A landscape with many valleys, sampled at points; each row gives a point and its height.
A ball rolls from a point to whichever of its 2 nearest points has the largest drop for the distance, and stops where none of them is lower. Distance is the straight distance between rows; heights are no part of it.
rek: [159  86 148 125 142 171 123 104 108  97 134 108  62 129 112  55 121 179
 142  50 143 109 203  91  97 135 172 104 169 141 125 154 159 163 191 110
 100 158 157 141  89 161 205 154 105 144 104 179 139 147 131  78 190 120
  99  98 107 128 158 167 126]  height 65.5
fisom: [184 120  99 149 133 139 110 132 114 154  71 149 160  56  91 165 160 132
 120 124 127  79 156  82 136 151  71 154 110 111 127 133 138 138 135 142
 137 149 142  89 137 132 190 112 110 157 167 137 100  77 177 155 144 130
 120 120  98 101 143 128 159]  height 44.8
kikat: [100  84 116 180 119 118 106 145 138 124  96  91 129  98 118 109 126 138
 145 108  99 120 145  98 115 140  94  95 122 127 133 145 137  89 105 144
 123 157 155 121 126 181 180 101 120 131 109 172 125 100 165 168 120  89
 118  83  74  91 111 127 148]  height 64.9
midur: [117 125 128 160 137 128 139 192 139  86 121 105 161 153 172 142  94 108
 186 153 129 197 126 140 134 151 152  75 113 110 107 108  73  70 130 170
 144 133  68 211 143 154 160 131 158 129 141 172  90 153  97 107 103 110
  54 154 116 143 108 193 133]  height 31.1
Razil: [117  97 136 143 168  86 108 131 116  92 153 115 171 153 146 126  91 104
 173 200 131 179 102 152 129 178 158  87 172 142 111 112 121 129  91 139
 138 124  90 176 160 182 143 119 172 109 111 162 126 136  97 152 115 102
  95 121 104 123  85 157 101]  height 46.8
ladav: [106  99 147 143 134  80 164 119 146 192 174  86 122 121 125 147 156 125
 128 198 145 130  96 132 105 124 104 152 148 118 110 131 127 164 144  92
 133 137 143  96 104 116 119 104 116  79  80 116 167 126 143 169 125 101
 190 148 125  97 116  74 125]  height 31.8
ton: [ 82 117 130 158 132  88 193 186 168 173 174  91 162 155 183 146 144 116
 121 178 149 189 100 131 121 103 140 125 104 112 109 121  68 112 152 142
 116 135  70 143 152  93 109 111 137  75  76  95 124 162  98 110  88 113
 116 190 124 142 139 108 155]  height 36.1
kazi: [125  89 120 141 105 131 115 130 116 122 125  95  83 113 109  88 126 163
 140  53 109 116 172 108 119 110 132 117 155 119 147 163 151 133 126  99
 117 172 165 104  79 166 141 120 105 137 113 147 128  97 139 115 176 111
 152  72 100 115 113  92 129]  height 46.0
nuriv: [ 86  95 141 142 136 116 118 145 129 101 120 182 154 166 132 127 114 105
 154 121 102 169 117 154 140 115 160 121  81 131 156 115 132  86  21 172
 129 150 143 140 137 135  90  64 133 127 150  97 117 145 119 106 103 155
 146 115 125 154  97  93 100]  height 38.4
roda: [100 136 119 132  97 153 176 165 104 190 153 131 198 137 136  99 106  86
  54  62  96 150 157 123 188  99 139 159  79 119 154 118 121  82  98 157
 108 143 125 153 111  74  75  54  78 124 175  69  84 138 119  27 129 158
 130 145 136 146 165  93 144]  height 32.8
romor: [190  81 163  91 139  99 161  61 123 151 183 150 135 107 122 135 160 115
  91 205 149 129 123 109 118 150 121 166 165 130  82 136 158 189 186  96
 151 102 125 119 150  84 160 128 173  84 124 140 167 124 132 158 150 126
 161 175 131 109 156 128 127]  height 21.4
sim: [164 153  83 114 117 138  70  77 126 104 113 127 102  97 108 134 141 185
 125 104 144  66 149 110 113 145  98 129 150 140 120 154 176 138 148 121
 137 110 113  90 114 141 177 152 117 158 139 138 117 132 155 171 144 109
 126  97 102 112 162 143 128]  height 35.8
Duv: [155  96 128 138 104  99 186 137 114 208 156 163 141 146 116 118 171  86
  90 167 125 164  96 136 146 104 153 156 110 125 129 110 122 152 124 126
 119 139 158  67 148  74 119  73 154  80 160  94 136 112 123 100 145 129
 146 166 163 136  85  60 119]  height 57.9
Nuteb: [102 146 148 143 126 106 191 131 147 206 155 101 118 129 128 153 158 114
 112 180 144 138  96 133 127 114 111 156 118 127 109 127 114 153 150 113
 134 127 135  88 119  94 111 122 104  76  99  90 154 121 139 134 114 124
 181 155 139 120 122  77 138]  height 36.7
foziz: [ 78 126 149 160 125  88 208 162 163 208 182  82 128 144 148 144 156 115
 101 171 153 165  94 126 134 112 138 150 106 110  94 125  79 131 165 131
 127 138 109 104 127  82 118 107 118  73  72  84 144 152 129 104 104 113
 157 194 133 137 139  89 151]  height 40.9
keka: [181  60 143 122 153 122 123  80 109 107 144 104 121 107 110  90  93 162
 160  94 121 126 172 113 112 173 154 103 170 117 100 147 135 148 142 123
 128 163 113 150 140 145 186 123 164 120 119 184 135 113 105 124 149 125
 104 114  77 119 137 149 117]  height 55.6
Remob: [202  72 119 124 122 101 179 132 124 183 138 194 161 112 105 156 179  75
  90 185 117 162 124 120 160  94 152 189  93 109 125  99 128 165 157 134
 109 124 145  75 164  80 134  82 164  77 189 123 113  95 119 107 140 124
 116 175 162 112  84  91 150]  height 55.3
pevo: [ 80 161 135 164 108 153 107 138 158 107  89  97  82 115 127 120 114 129
 141  79 114 100 136 123 120 113 105  99 126 123 131 145 132  96 119 140
 139 131 164 129 108 180 151 135 108 163 102 133 134 126 140 144 113 104
 133  87 124 103 134 148 138]  height 39.0
vube: [153 189  84  86 126 142  58 102 123 102 121 115  78 100 118 135 149 170
 137 117 148  44 123 135 112 125 112 128 150 152 133 144 176 151 155  91
 119  97 121  73  95 126 111 174  94 143 133 120 120 122 147 154 162 120
 159 104 126 127 154 124 104]  height 29.9
vepef: [188  98 101 120 140 131 114 141 122 153  82 189 182  99 105 196 155 104
 126 174 110 132 125 113 147 134 113 178 106 123 154 114 139 123 109 125
 118 121 143 100 159 102 145 116 133 124 184 112  93  87 140 153 139 146
 114 116 119  98 103 131 153]  height 50.3
Lafu: [188  21 137 127 138 122 116 100 103 128 133 129 129  98  92  82 114 143
 152  81  98 143 192 108 121 158 155 121 159 101 126 149 136 150 111 109
 129 163 136 112 119 158 163  97 157 102 141 168 133  90 129 118 165 140
 123 101  62 106 109 105 124]  height 53.1
rez: [ 87 156 129 123 114 147 164 168  93 181 135 145 168 102 113  99 125 102
  70  81 109 103 147 142 177 103  78 174  78 149 165 113 118  95  72 110
 113 158 149 111  99  95  84  73  61 160 155  75 118  76 119  47 132 163
 149 142 152 152 144  68  96]  height 40.2
lekal: [ 35  99 140 179 152 107 108 166 156  93 142 102 155 171 149 146 105 122
 182 142 117 168 130 171 112 116 129  87 105 136 143 110 116  88  34 191
 132 152 116 147 105 181 111  80 115 108  92 132 131 165 101 151 120 113
 117 109 108 135 106  97 101]  height 81.1
pes: [179 155 114 128 102 183 100  81 119  80 107 122  83 109 114 100 124 174
 118  41 127 102 186  96 115 128 134 124 144 133 107 152 152 144 187 117
 140 127 148 153 124 159 172 152 139 185 160 162 113 128 135  96 172 146
 112  94 123 125 163 164 125]  height 69.1
Nima: [137 230 135 112 109 188  87  91 138  64  86 151  97 132 142 144  96 124
 141  79 134 104 104 127 129 138 140 121 116 120 141 115 136 112 150 128
 148  78 151 173 133 154 126 204 136 214 166 124 127 147 116 133 110 177
 113 126 179 132 162 197 118]  height 12.8
sigu: [103 112 137 112 131 106 161 103 130 183 170  80  80 114 123 115 157 142
 122 159 139 117 112 144 101 114 123 151 169 128 120 165 145 187 146  74
 127 159 142  74  88  97  92 128 107  81  86 131 179 105 145 142 162 100
 197 138 137 125 108  44 108]  height 24.8
fipo: [165 118  96  82 128 147  52  68 111  26 130 166  84 120 121  79 125 172
 183  74 114 103 150 125 102 153 180 106 158 148 170 147 180 138 113 108
 135 115 130 103  81 149 127 163 128 145 167 148 117 155 107 139 192 136
 130 103 104 146 127 161 103]  height 75.3
tuf: [101 139 152 109 118 120 138 109 143 108 144 107  94 193 160 109 107 116
 148 126 141 168  82 156 128 143 157  93 160 143 101 106 115 145 142 133
 123 117 120 164 155 142 109 162 160 138 100 125 142 141 117 137 113 137
 136 159 169 143 113 156 107]  height 75.8
biv: [154  33 116 173 125 101 133 129 101 168 136 117 135 102  91  94 129 136
 120  70  93 144 194 103 139 133 127 121 132  90 144 147 138 133  99 106
 132 187 163 116  98 177 167  67 139 121 124 176 113  67 161 110 176 117
 134  78  58  91 105  82 142]  height 50.6
vis: [102 201 133 118 126 153 159 162 156 103  82 110 150 149 148 169 102 126
 151 158 145 134  96 134 120 115  98 115 113 128 134  93  94  96 167 154
 124  78  86 176 136 138 136 209 139 128  92 142 125 167 132 154  77 123
  86 130 159 133 138 207 178]  height 38.5
tum: [191 127  80 103 129 143  51  70 108  50 128 168  77 105 108  75 146 188
 157  57 129  79 201 126 100 164 167 132 147 149 162 150 182 157 137 101
 134 123 123  77  76 133 170 148  99 134 173 152 111 159 132 146 218 129
 120 112  80 144 147 163 108]  height 73.9
Lom: [133  70 173 137 154  56 168 109 119 172 210 101 156 115 129 136 139  94
 123 231 159 158  88 119 129 162 130 155 175 105  87 125 143 180 164 103
 131 119 119 145 148 109 159 114 151  61  83 140 163 132 112 152 118  98
 151 167 120 109 138 123 138]  height 23.3
datap: [131 180 122 117 122 153 171 169 151 101 105 125 171 140 177 179 104 116
 131 159 136 154  96 122 126 112 120 122 100 114 112 113  90  95 168 145
 131  81  73 192 169 103  97 188 161 131 127 135 105 163 118 127  61 140
  83 150 143 147 135 208 183]  height 42.9
zugu: [ 46 122 139 157 161  92 144 178 160 121 143 100 162 193 170 144 106 109
 171 169 138 184 117 168 121 127 126  80 124 137 126  91  97 104  83 163
 130 138  83 171 131 162 116 110 127 108  73 129 126 173 104 144 107 107
 109 146 138 155 109 125 103]  height 79.9
nuv: [121 187  95  67 127 130  79 102 121 127 136 106  68 116 127 138 150 167
 129 158 154  73 100 149 111 110 126 134 171 144 140 146 164 167 159  79
 113 107 121  81  91 118  78 186  99 119 110 129 151 135 140 162 162 109
 175 100 134 129 133 105 107]  height 24.0
Tivu: [187 115 136 121 150 108 114  74 126 155 153 120 161  85  92 168 166 145
 102 187 150  97 124 100 114 151  82 156 158 123 115 137 158 178 162 100
 143 123 128  97 130 122 188 126 121 109 116 136 133 121 148 207 133 103
 149 128 102  94 148 126 165]  height 35.2
vug: [138 105 115 150 117 128  84 133 115 111  99 161 130  97 111 143 129 128
 144  91 112 116 136 117 142 138 113 131 118 119 149 142 133  99  78 141
 144 145 166 107 109 151 137 108 119 153 163 131 109  79 135 134 145 132
 149  82 105 108 112 114 126]  height 68.0
dusal: [104 221 138 115 137 155 130 142 150 109  90 112 137 136 123 172 118 124
 136 164 148  90 101 142 116 124  91 127 128 130 127  96 111 115 175 136
 116  81 107 138 121 149 128 222 118 139  67 129 149 172 141 189  73 118
 114 110 170 119 157 187 169]  height 33.3
lin: [144 127 130  90 113 152  71  67 126  10 121 164  83 139 148  83 103 144
 182  72 100 133 125 123 108 139 194  96 154 133 150 148 143 129 113 120
 143 114 151 137 122 163 100 168 156 171 171 148 139 156  96 121 158 178
 128 109 137 143 122 165  91]  height 76.9
Gam: [144 109 124 125 100 103 177 129 115 201 153 149 112 127 115 109 171  98
  88 135 127 133 107 146 143 111 115 156 135 136 131 135 120 157  99 113
 129 147 169  62 125  85  93  86 136  94 140 105 144  84 140 114 166 131
 170 143 151 133  97  28  91]  height 60.0
lesu: [114  76 128 153 127 133 105 120 133 107 116  71 103  93 111  97 115 155
 141 104 119 107 140  95 107 130 108  88 153 127 123 156 161 115 130 128
 112 154 122 133 121 180 203 125 119 135  84 181 139 122 146 166 124  86
 109  88  76 102 125 146 135]  height 63.1
tefu: [104 202 137 132 131 159 148 179 163 136  77 123 148 117 141 173 111 134
 120 142 117  98 127 130 128  95 102 139  83 104 137 134 105  82 140 130
 121  88 110 148 134 120 105 155 101 145 118  96 126 128 138 128  70 144
 117 130 146 141 132 166 171]  height 60.2
fase: [167 110 130  87 112 131 133  80 101 120 135 136  82 131 130 102 142 126
 128 120 114 131 124 132 124 144 149 124 166 144 102 147 142 170 147 110
 129 114 141 104 145 114 105 144 167 117 143 129 147 107 125 138 168 140
 165 137 135 146 120 106 102]  height 73.1
fata: [157  89 158 130 166 130 123  96 132 103 153  79  98 120 129  81  72 164
 159 107 136 131 150 121 118 161 146  86 171 127  96 152 135 146 155 127
 134 143  84 174 139 163 203 139 152 129  97 192 152 125 107 125 133 106
  85 130 105 113 158 184 122]  height 58.0
sige: [169  88 124 140 129 168 109  79 108  90 114 119  75 114 107  68 134 189
 122  46 139 107 211  70  97 131 135 105 153 130 104 171 172 150 178 131
 123 155 143 157 120 160 215 145 131 169 131 178 115 148 148 105 175 115
  92 105  96 111 159 180 135]  height 67.3
zenez: [136  54 125 157 110 122 138 126  98 151 136 114 109 130 109  74 131 151
 113  41  90 139 200 107 135 117 127 125 163 111 137 153 126 125 106 123
 124 179 162 126  74 171 137  91 118 126 122 139 130  80 149  70 180 122
 151  69  87 110 113  78 130]  height 48.5
gok: [142 118 143 145  89 133 182 131  91 127 148 142 135 149 137 114 133  91
  95  84 125 176 132 129 155 137 191 126 106 111 106 112  80 111 168 169
 120 143 124 169 176 101 102  96 149 132 182 105  94 124 109  44 117 158
 112 166 127 141 121 152 163]  height 20.8
vud: [128 206 133 110 135 148 159 150 134 178  91 115 126 112 133 187 133 130
 110 160 134  88 109 129 136 110  93 164  93 119 119 128 112 110 182 115
 122  93 134 113 139 106 119 177  99 144 116  78 123 121 131 134  91 137
 142 143 159 138 136 156 164]  height 58.1
Renos: [155 134 138 138 158 123 132 160 120  86 111 113 188 132 152 160  98 120
 182 188 137 175 122 145 118 166 125  87 140 134 104 110 103 105 131 165
 143 117  65 218 156 153 192 164 168 124 134 193 107 157 101 148 100 103
  60 145 113 138 120 211 149]  height 37.2
gan: [136 134 145 156 126 141 156 145 123  95 106 120 141 133 150 141 110 122
 149 118 125 166 132 135 135 152 149 105 109 111 103 109  87 100 148 159
 145 133 116 184 167 136 159 122 161 141 148 153 104 130 111 115 102 140
  93 138 108 127 117 187 155]  height 23.4
kezuv: [126  77 144 136 146 144 118 115 136  91 139  65  82 114 122  59  96 165
 160 100 143 103 148  96 100 138 125  78 163 127 118 160 150 143 163 113
 105 159 103 158 121 174 221 152 124 142  70 186 146 143 143 149 130  81
  86 108 113 103 157 173 120]  height 60.6
suz: [113  87 149 120 130 159 108 114 125  77 127  84  55 125 113  55  98 187
 168  72 154 113 152 104  97 140 162  86 172 141 141 151 156 148 168  98
  94 155 140 136  80 180 206 159 100 145  72 178 153 175 127 109 167  95
  96  98 124 102 158 164 113]  height 63.3
Ras: [146 100 122 131  97 120 133 135  88 133 121 186 131 140 113 115 136  86
 108  83 104 150 142 131 162 136 148 148 118 132 151 131 115 119  77 135
 136 143 169 107 134 122  95  79 135 137 184 113 113  92 126  97 149 163
 146 121 145 145  93  83 100]  height 70.5
boto: [100 206 134 109 148 110 153 156 145 186 120 102 123 114 119 190 148 122
 105 214 142  97  97 143 118 106  76 173 118 126 132 125 126 133 165 108
 124  95 144  92 114 107 109 177 100 113  91  77 142 136 148 155 101 121
 156 135 151 126 131 117 166]  height 55.5
Gote: [149 230 134 100 114 176 118  84 142 114  91 133  84 135 131 147 117 148
 124  94 152  89 105 133 134 140 118 131 121 124 108 116 128 131 193 111
 133  80 130 145 134 135 124 212 131 193 124 120 134 155 126 139 109 164
 128 126 186 126 176 177 114]  height 20.5
Digeg: [ 88 156 110 125 139 108 118 152 122 189 129 126 103  96 108 146 157 128
 112 134 136  64 121 147 143 112  58 160 118 148 171 128 121 138  85  99
 128 153 166  57  94  96  77 105  81 123 117  85 148  69 153 122 151 124
 183 135 141 118 121  36  77]  height 47.0
rolon: [ 87  96 118 177 123 113 138 158 140 135 112 142 157 152 125 148 119 124
 153 123 106 152 134 147 136 116 136 126  76 127 144 119 109  91  63 154
 116 145 132 135 119 139 116  68 122 111 128 106 117 127 120 127 107 140
 126 102 107 128  97  96 132]  height 34.3
nalen: [193  81 103 127 138 116 165 142 135 184 113 176 189  96 112 190 155  92
 104 202 116 147 116  98 153 104 129 187  86 111 129 112 133 160 144 128
 113 119 136 108 166  92 148  90 156  95 176 121  96 100 127 131 133 135
 106 144 137 103  98 122 164]  height 53.0
fus: [132  90 117 182 113 129 105 142 104 116  85 132 140 103 108 125 128 132
 136  87  96 132 164 104 134 146 112 117 110 112 129 135 140  86  88 148
 136 166 167 133 120 170 171  83 128 151 156 153 110  96 146 129 136 126
 121  80  82  98 108 124 153]  height 66.6
Nelan: [ 80 146 118 134 135 109  94 153 140 189 120 108 108 117 101 161 150 134
 132 151 139  87 123 146 131 107  75 144 123 144 149 131 121 137  90 112
 122 142 148  66  86 121  96 110  78 113 102  87 139  95 153 160 127 112
 175 104 131 110 114  68 122]  height 49.7
dezet: [108  67 137 129 144  78 111 128 118 116 155 136 163 185 141 119 116  98
 149 192 129 186 110 150 139 167 165 105 156 139 120 104 131 138  77 135
 127 137 127 147 151 147 118  85 163  94 109 140 139 139  98 148 122 118
 109 127 106 129  79 122 101]  height 49.2
nefut: [160 105 151 134 179 112  95 110 122  74 135 120 166 127 141 107  88 125
 171 173 132 162 133 138 125 203 146  89 165 138  99 107 122 130 116 158
 162 124  77 200 164 165 189 140 176 139 130 186 124 133  91 153 111 107
  67 131  88 120 119 199 118]  height 42.3
Kaduv: [115  60 124 132 139  99  84 142 115 103 114 222 174 184 126 117 129  93
 158 156  98 191 109 148 140 120 166 130  92 132 170 111 139 106  28 161
 126 141 151 129 140 128  96  62 160 106 158 111 115 139 115 114 115 143
 117 110 126 138  83  87 100]  height 41.9
sig: [ 69 190 133 148 150 120 123 162 159 174 114  80 115 118 107 174 139 131
 113 169 127  77 121 156 115 101  78 138 112 136 138 120 108 118 130 130
 119 125 140  89  99 126  97 166  70 122  77  83 150 133 155 161  99 114
 170 118 147 119 126 105 154]  height 52.8
Meti: [124 142 138  84 102 147 141  93 136 104 142 122  73 168 144  94 114 137
 135 109 132 139  99 150 126 126 165 101 163 141 108 133 129 160 155 115
 129 108 137 139 141 131  88 170 160 141 121 127 157 132 120 128 127 144
 162 143 171 160 125 130  98]  height 74.6
Nito: [118 176 125 122 130 150  73 123 143  63  91 132 121 125 134 154 110 144
 160 132 131 104 106 135 112 129 120 116 136 139 132 109 137 114 111 142
 139  90 133 142 121 168 132 168 125 155 117 135 129 138 119 180 104 128
 123  92 132 106 129 170 149]  height 28.1
sinin: [144 220 126 105 121 163 117  85 141  94 105 122  97 134 131 151 124 158
 114 132 158  86 100 140 114 145 111 125 129 137 101 107 128 142 190 129
 134  82 109 152 134 143 156 227 144 169  85 134 143 169 142 179 106 139
 111 108 172 109 182 194 143]  height 26.6
Feg: [154 172 127 119 136 148 121  83 139 116 138  90 114 120 127 139 126 165
 122 144 158  97 111 136 106 141  98 125 145 141  98 128 139 161 181 122
 133 106 106 132 117 148 175 195 129 150  72 154 148 147 146 187  98 113
 131 109 131 104 166 169 142]  height 32.5
Pev: [200 170  95 118 113 179  91  87 109  63 111 148  65 113 127  82 141 163
 124  26 135  82 207 101 106 130 152 137 135 147 125 163 150 160 195  99
 123 130 155 143  96 133 158 172 112 187 162 151 124 157 116  82 214 151
  99  92 136 151 176 158 113]  height 70.6
pizu: [122 131 129  99 107 116 144 125 112 156 146 160  91 159 126  86 151 101
  96 118 133 131  93 167 133 100 138 129 157 145 132 143 127 169 105 116
 133 139 162  65 132  83  55 114 142 102 147 111 166 102 143 119 153 130
 173 149 171 169  96  20  73]  height 61.9
mafa: [ 36 135 153 152 152 114 154 188 182 117 150  80 148 195 182 140 110 119
 166 127 154 195  98 157 128 115 128 104 111 119 127  86  70  98 105 166
 120 142  59 166 136 153 112 154 128 110  79 115 123 192 103 124  95 102
  94 176 169 159 140 147 109]  height 78.7
Dat: [103 106 130 139 143  76 161 189 137 152 170 121 161 164 181 137 119 103
 139 191 150 222 101 136 144 126 172 100 113 116 105 120  67 110 145 149
 113 131  61 184 167 112 129 108 173  83  99 123 113 165  90 107  96  98
  75 192 125 151 126 143 135]  height 29.7
Geza: [114 137 107 128 107 159  93 114 128 111 101  96  69  98 111 101 128 156
 130  62 119 101 160  99 119 117 118 110 144 115 138 167 149 125 156 103
 123 145 161 109 100 163 150 149 105 158 117 142 118 106 138 120 155 112
 137  76 116 106 132 123 128]  height 43.2
muvom: [135  72 166 144 146  74 164 100 139 180 209  80 133 112 112 127 136 123
 140 200 147 132 101 117 117 139 123 142 182 105  95 139 138 185 164  90
 120 143 116 124 110 114 145 109 125  78  64 151 174 124 129 165 130  94
 178 145 112 107 133 100 124]  height 30.4
mav: [113 147 113  67 130 118 111  95 120 144 162 117  69 122 122 119 166 142
 113 177 155 110  91 151  97 109 139 136 185 152 134 147 174 190 147  70
 119 125 132  63  98  87  50 159 106  94 117 139 167 130 146 153 165  94
 190 130 146 135 117  68 113]  height 15.4
bomaf: [ 83 145 113 114 132 122 133 172  97 183 120 169 140  97 107 119 147 130
  88 109 131  59 134 145 155  98  55 169  89 154 185 110 108 108  67 101
 111 151 160  66  96  93  70  80  73 140 125  82 131  63 133  79 132 156
 167 152 156 147 120  52  65]  height 43.7
digo: [119 132 136 137  91 147 175 146  92 138 148 138 168 148 144  94 106  80
  69  62 108 173 160 124 179 113 173 137  92 117 151 120  95  86 122 169
 114 139 118 176 146  82  72  74 109 139 201  87  85 137 120  24 130 167
 106 140 127 139 130 122 164]  height 27.9
meduf: [ 61 149 167 125 126 116 164 155 170 125 157 106 115 209 179 123 104 105
 149 130 157 179  72 153 133 129 154  91 138 133 117  86  79 122 132 153
 125 126  95 160 145 137  91 165 155 126  81 114 131 175 109 113  93 131
 113 183 185 163 122 160 105]  height 77.3
zonen: [ 98  39 139 130 138  78  68 125 119  99 151 186 173 178 121 104 119  98
 163 181 110 188 105 162 134 144 173 107 146 147 147 109 147 121  31 141
 130 139 138 135 141 153  89  71 160  93 125 138 137 137 110 148 128 120
 115 114 108 120  75  94  88]  height 45.9
tuv: [ 92  90 108 168 136 108 163 184 155 164 149 134 189 157 143 161 141 116
 145 181 122 175 122 146 125 107 135 124  78 120 137 119 113 104  87 148
 112 133 101 137 142 123 115  69 143  79 105 111 108 144 106 138  98 124
  98 139  93 130 107  86 141]  height 29.0
mezi: [201 135 137 109 128 122 148  58 123 169 152 125 129  85 122 164 174 138
 103 157 147  94 136  93 114 138  93 160 136 126  93 139 145 181 191 100
 155 119 138  98 133  91 171 126 137 117 138 128 144 112 133 165 154 139
 167 147 128 107 156 116 132]  height 29.5
Melu: [ 61 172 146 117 147 143 121 168 155 131 121 151 130 174 129 135 110 117
 121 135 117 117 117 157 144  78 128 136  86 141 147 113 133 104  56 147
 114 114 143 127 134 108  45 124  90 129 135  65 134 156 119 105  80 149
 147 151 171 182 124 107 113]  height 64.4
tipu: [111 180 132 151 106 157 182 175 161 149 129 101 155 126 171 158 108 106
  86 105 114 139 112 118 151  92 126 140  80  95 122 128  68  66 149 139
 121 101  78 162 169  87  61 128 127 133 136  90 108 141 127  85  61 154
  96 159 137 153 155 166 176]  height 49.8
zuf: [ 94 184 133 145  95 175 162 177 163 175 140  80 188 115 160 130  98 108
  43  80  94 119 147 120 171  84 118 157  70 102 139 134  93  56 147 136
 129 112  76 153 149  81  57  91  82 145 149  79 102 135 142  60  55 149
 104 160 145 145 178 132 170]  height 52.6
tev: [198 114  99 141 130 133  72  86 126 110  96 152 138  79  99 141 146 163
 125 114 128  85 165  87 108 161 101 138 132 127 120 149 156 141 128 138
 161 139 117 108 138 136 201 114 130 157 158 155 112 108 166 189 140 120
 106 106  72  92 143 147 156]  height 40.7
dobe: [111 144 109 102  98 149 170 176  96 198 140 139 207 107 133 102 113  94
  52  89  96 104 158 114 178  93  98 167  64 135 173 115 119  93  99 117
 103 134 116 143 115  68  71  56  66 145 175  77 101  87 120  17 120 171
 119 163 162 151 149  79 114]  height 36.8
tavug: [ 50 192 146  91 157 143  95 153 144 144 126 157 116 161 113 126 129 117
 103 127 135 107 109 158 138  86 111 132 105 159 151 102 144 120  35 147
 123 131 168 101 117  91  30 125  71 140 145  85 154 138 135  92 100 135
 183 179 184 186 141  68  66]  height 65.6
guk: [154 177 119 126 112 170 177 156 148 118  96 128 161 118 158 172  97 116
 129 130 120 135 111 119 135 115 119 130  86  86 112 127  85  81 162 151
 133 100  95 173 182  95 100 147 151 144 167 125  92 136 119 105  81 154
  92 148 124 142 137 205 189]  height 46.2
muban: [134 201 127  96 138 163  97 103 132  55  83 173 136 137 140 166 103 130
 149 135 132 106 101 128 130 143 138 121 130 137 134  99 138 104 131 154
 148  68 136 169 142 140 116 198 151 179 155 124 120 157 112 161  96 164
 107 116 160 141 142 203 144]  height 20.6
tugub: [ 98 162 133 129 134 139 139 152 143 129 107 139 138 152 127 170 117 130
 126 158 118 125 109 146 123 110 126 138 105 131 146 123 113 103  96 131
 119 108 136 132 134 114  85 142 121 133 129  82 123 134 124 147  91 149
 137 122 140 150 112 141 139]  height 62.3
kibar: [160  94 166  96 136  76 149  73 109 145 180 142 153 122 127 126 142 102
  93 224 170 154  92 126 119 168 136 161 179 135  77 114 164 178 186 103
 151  95 124 136 163  98 148 139 180  74 101 147 173 143 117 145 120 112
 147 164 153 124 145 147 146]  height 11.8
rapu: [127  81 105 144 144 100 152 181 135 133 137 143 191 169 156 142 117  99
 150 200 119 193 114 138 123 128 161  96  92 119 123 125 106  98 117 146
 121 127  77 173 172 118 130  87 180  94 128 139 101 149  90 122  94 123
  70 149  94 132  86 134 142]  height 21.5
fofus: [ 85 176 118 154 114 170  76 139 151  64  76 119  87  96 133 117 110 127
 157  87 115  83 111 110 110 114 117  89 114 121 149 140 145  82 109 156
 150 104 152 144 112 183 151 172 118 188 117 144 125 143 143 160 111 111
 114  84 133 105 148 174 138]  height 34.6
Doba: [148 107 125 109  91 124 133  95  96 115 131 147  93 143 122  84 130  96
 116  75  96 146 128 140 137 132 152 121 156 145 127 153 126 138 115 122
 133 139 160 111 143 120  78 112 161 132 174 122 134 106 124 103 160 157
 155 120 143 163 106  87  83]  height 71.8
foris: [196 119  93 128 143 132 102 140 120 154  68 192 179  58 105 184 158 126
 118 131 115  85 143  94 151 153  77 175  99 112 140 112 126 120 117 129
 135 120 148  92 143  98 165 110 113 162 197 127  89  61 152 138 153 144
 111 130 105 104 121 138 144]  height 47.5
bos: [ 68 156 141  98 124 125  94 131 130 131 132 163  96 175 118 119 132 113
 104 127 132 129  96 167 130  86 125 124 150 160 143 128 146 156  58 134
 133 133 164  86 129  88  35 122 116 123 140  94 162 135 142 107 126 128
 183 145 173 169 108  49  77]  height 63.9
dadi: [162  81 106 139 119 118 102 138  89 125 106 196 134 103 101 127 142 102
 132  77  98 142 145 129 155 135 127 155 112 126 171 119 123 109  58 124
 151 136 161 104 114 136 113  74 126 147 196 128 113  65 134 114 174 165
 140 101 120 109 108  99 103]  height 69.3
pidut: [147  87 137 135 116 116 166 138 101 124 127 160 155 167 140 126 119  93
 119 128 112 174 123 127 145 150 196 117  97 116 108 101  95 114 122 171
 120 134 127 161 181 110 126  91 183 120 185 119  99 125  98  81 116 152
 107 158 116 140  90 141 142]  height 12.7
danos: [165 150 130 121 155 116 106  74 137 129 146 103 149  86 103 170 163 172
  94 192 153  85 114 114  98 145  78 151 163 135 115 137 166 160 179 109
 145 104 106 114 116 135 181 160 113 124  83 144 141 146 162 216 102  91
 149 113 111  91 165 144 166]  height 38.8
Zige: [177 167  89 105 115 150  78 102  99  68 112 134  67 105 123  91 163 186
 125  36 155  66 185 113 104 136 139 135 143 161 144 155 179 167 175  87
 122 130 144  88  78 133 166 174  78 155 147 141 117 153 133 116 211 133
 122 104 123 141 167 147  88]  height 72.1

Where does a ball stop that starts at each point below?
keka -> Nima
Remob -> mav
vud -> pidut
dezet -> rapu
rez -> pidut
guk -> Nima
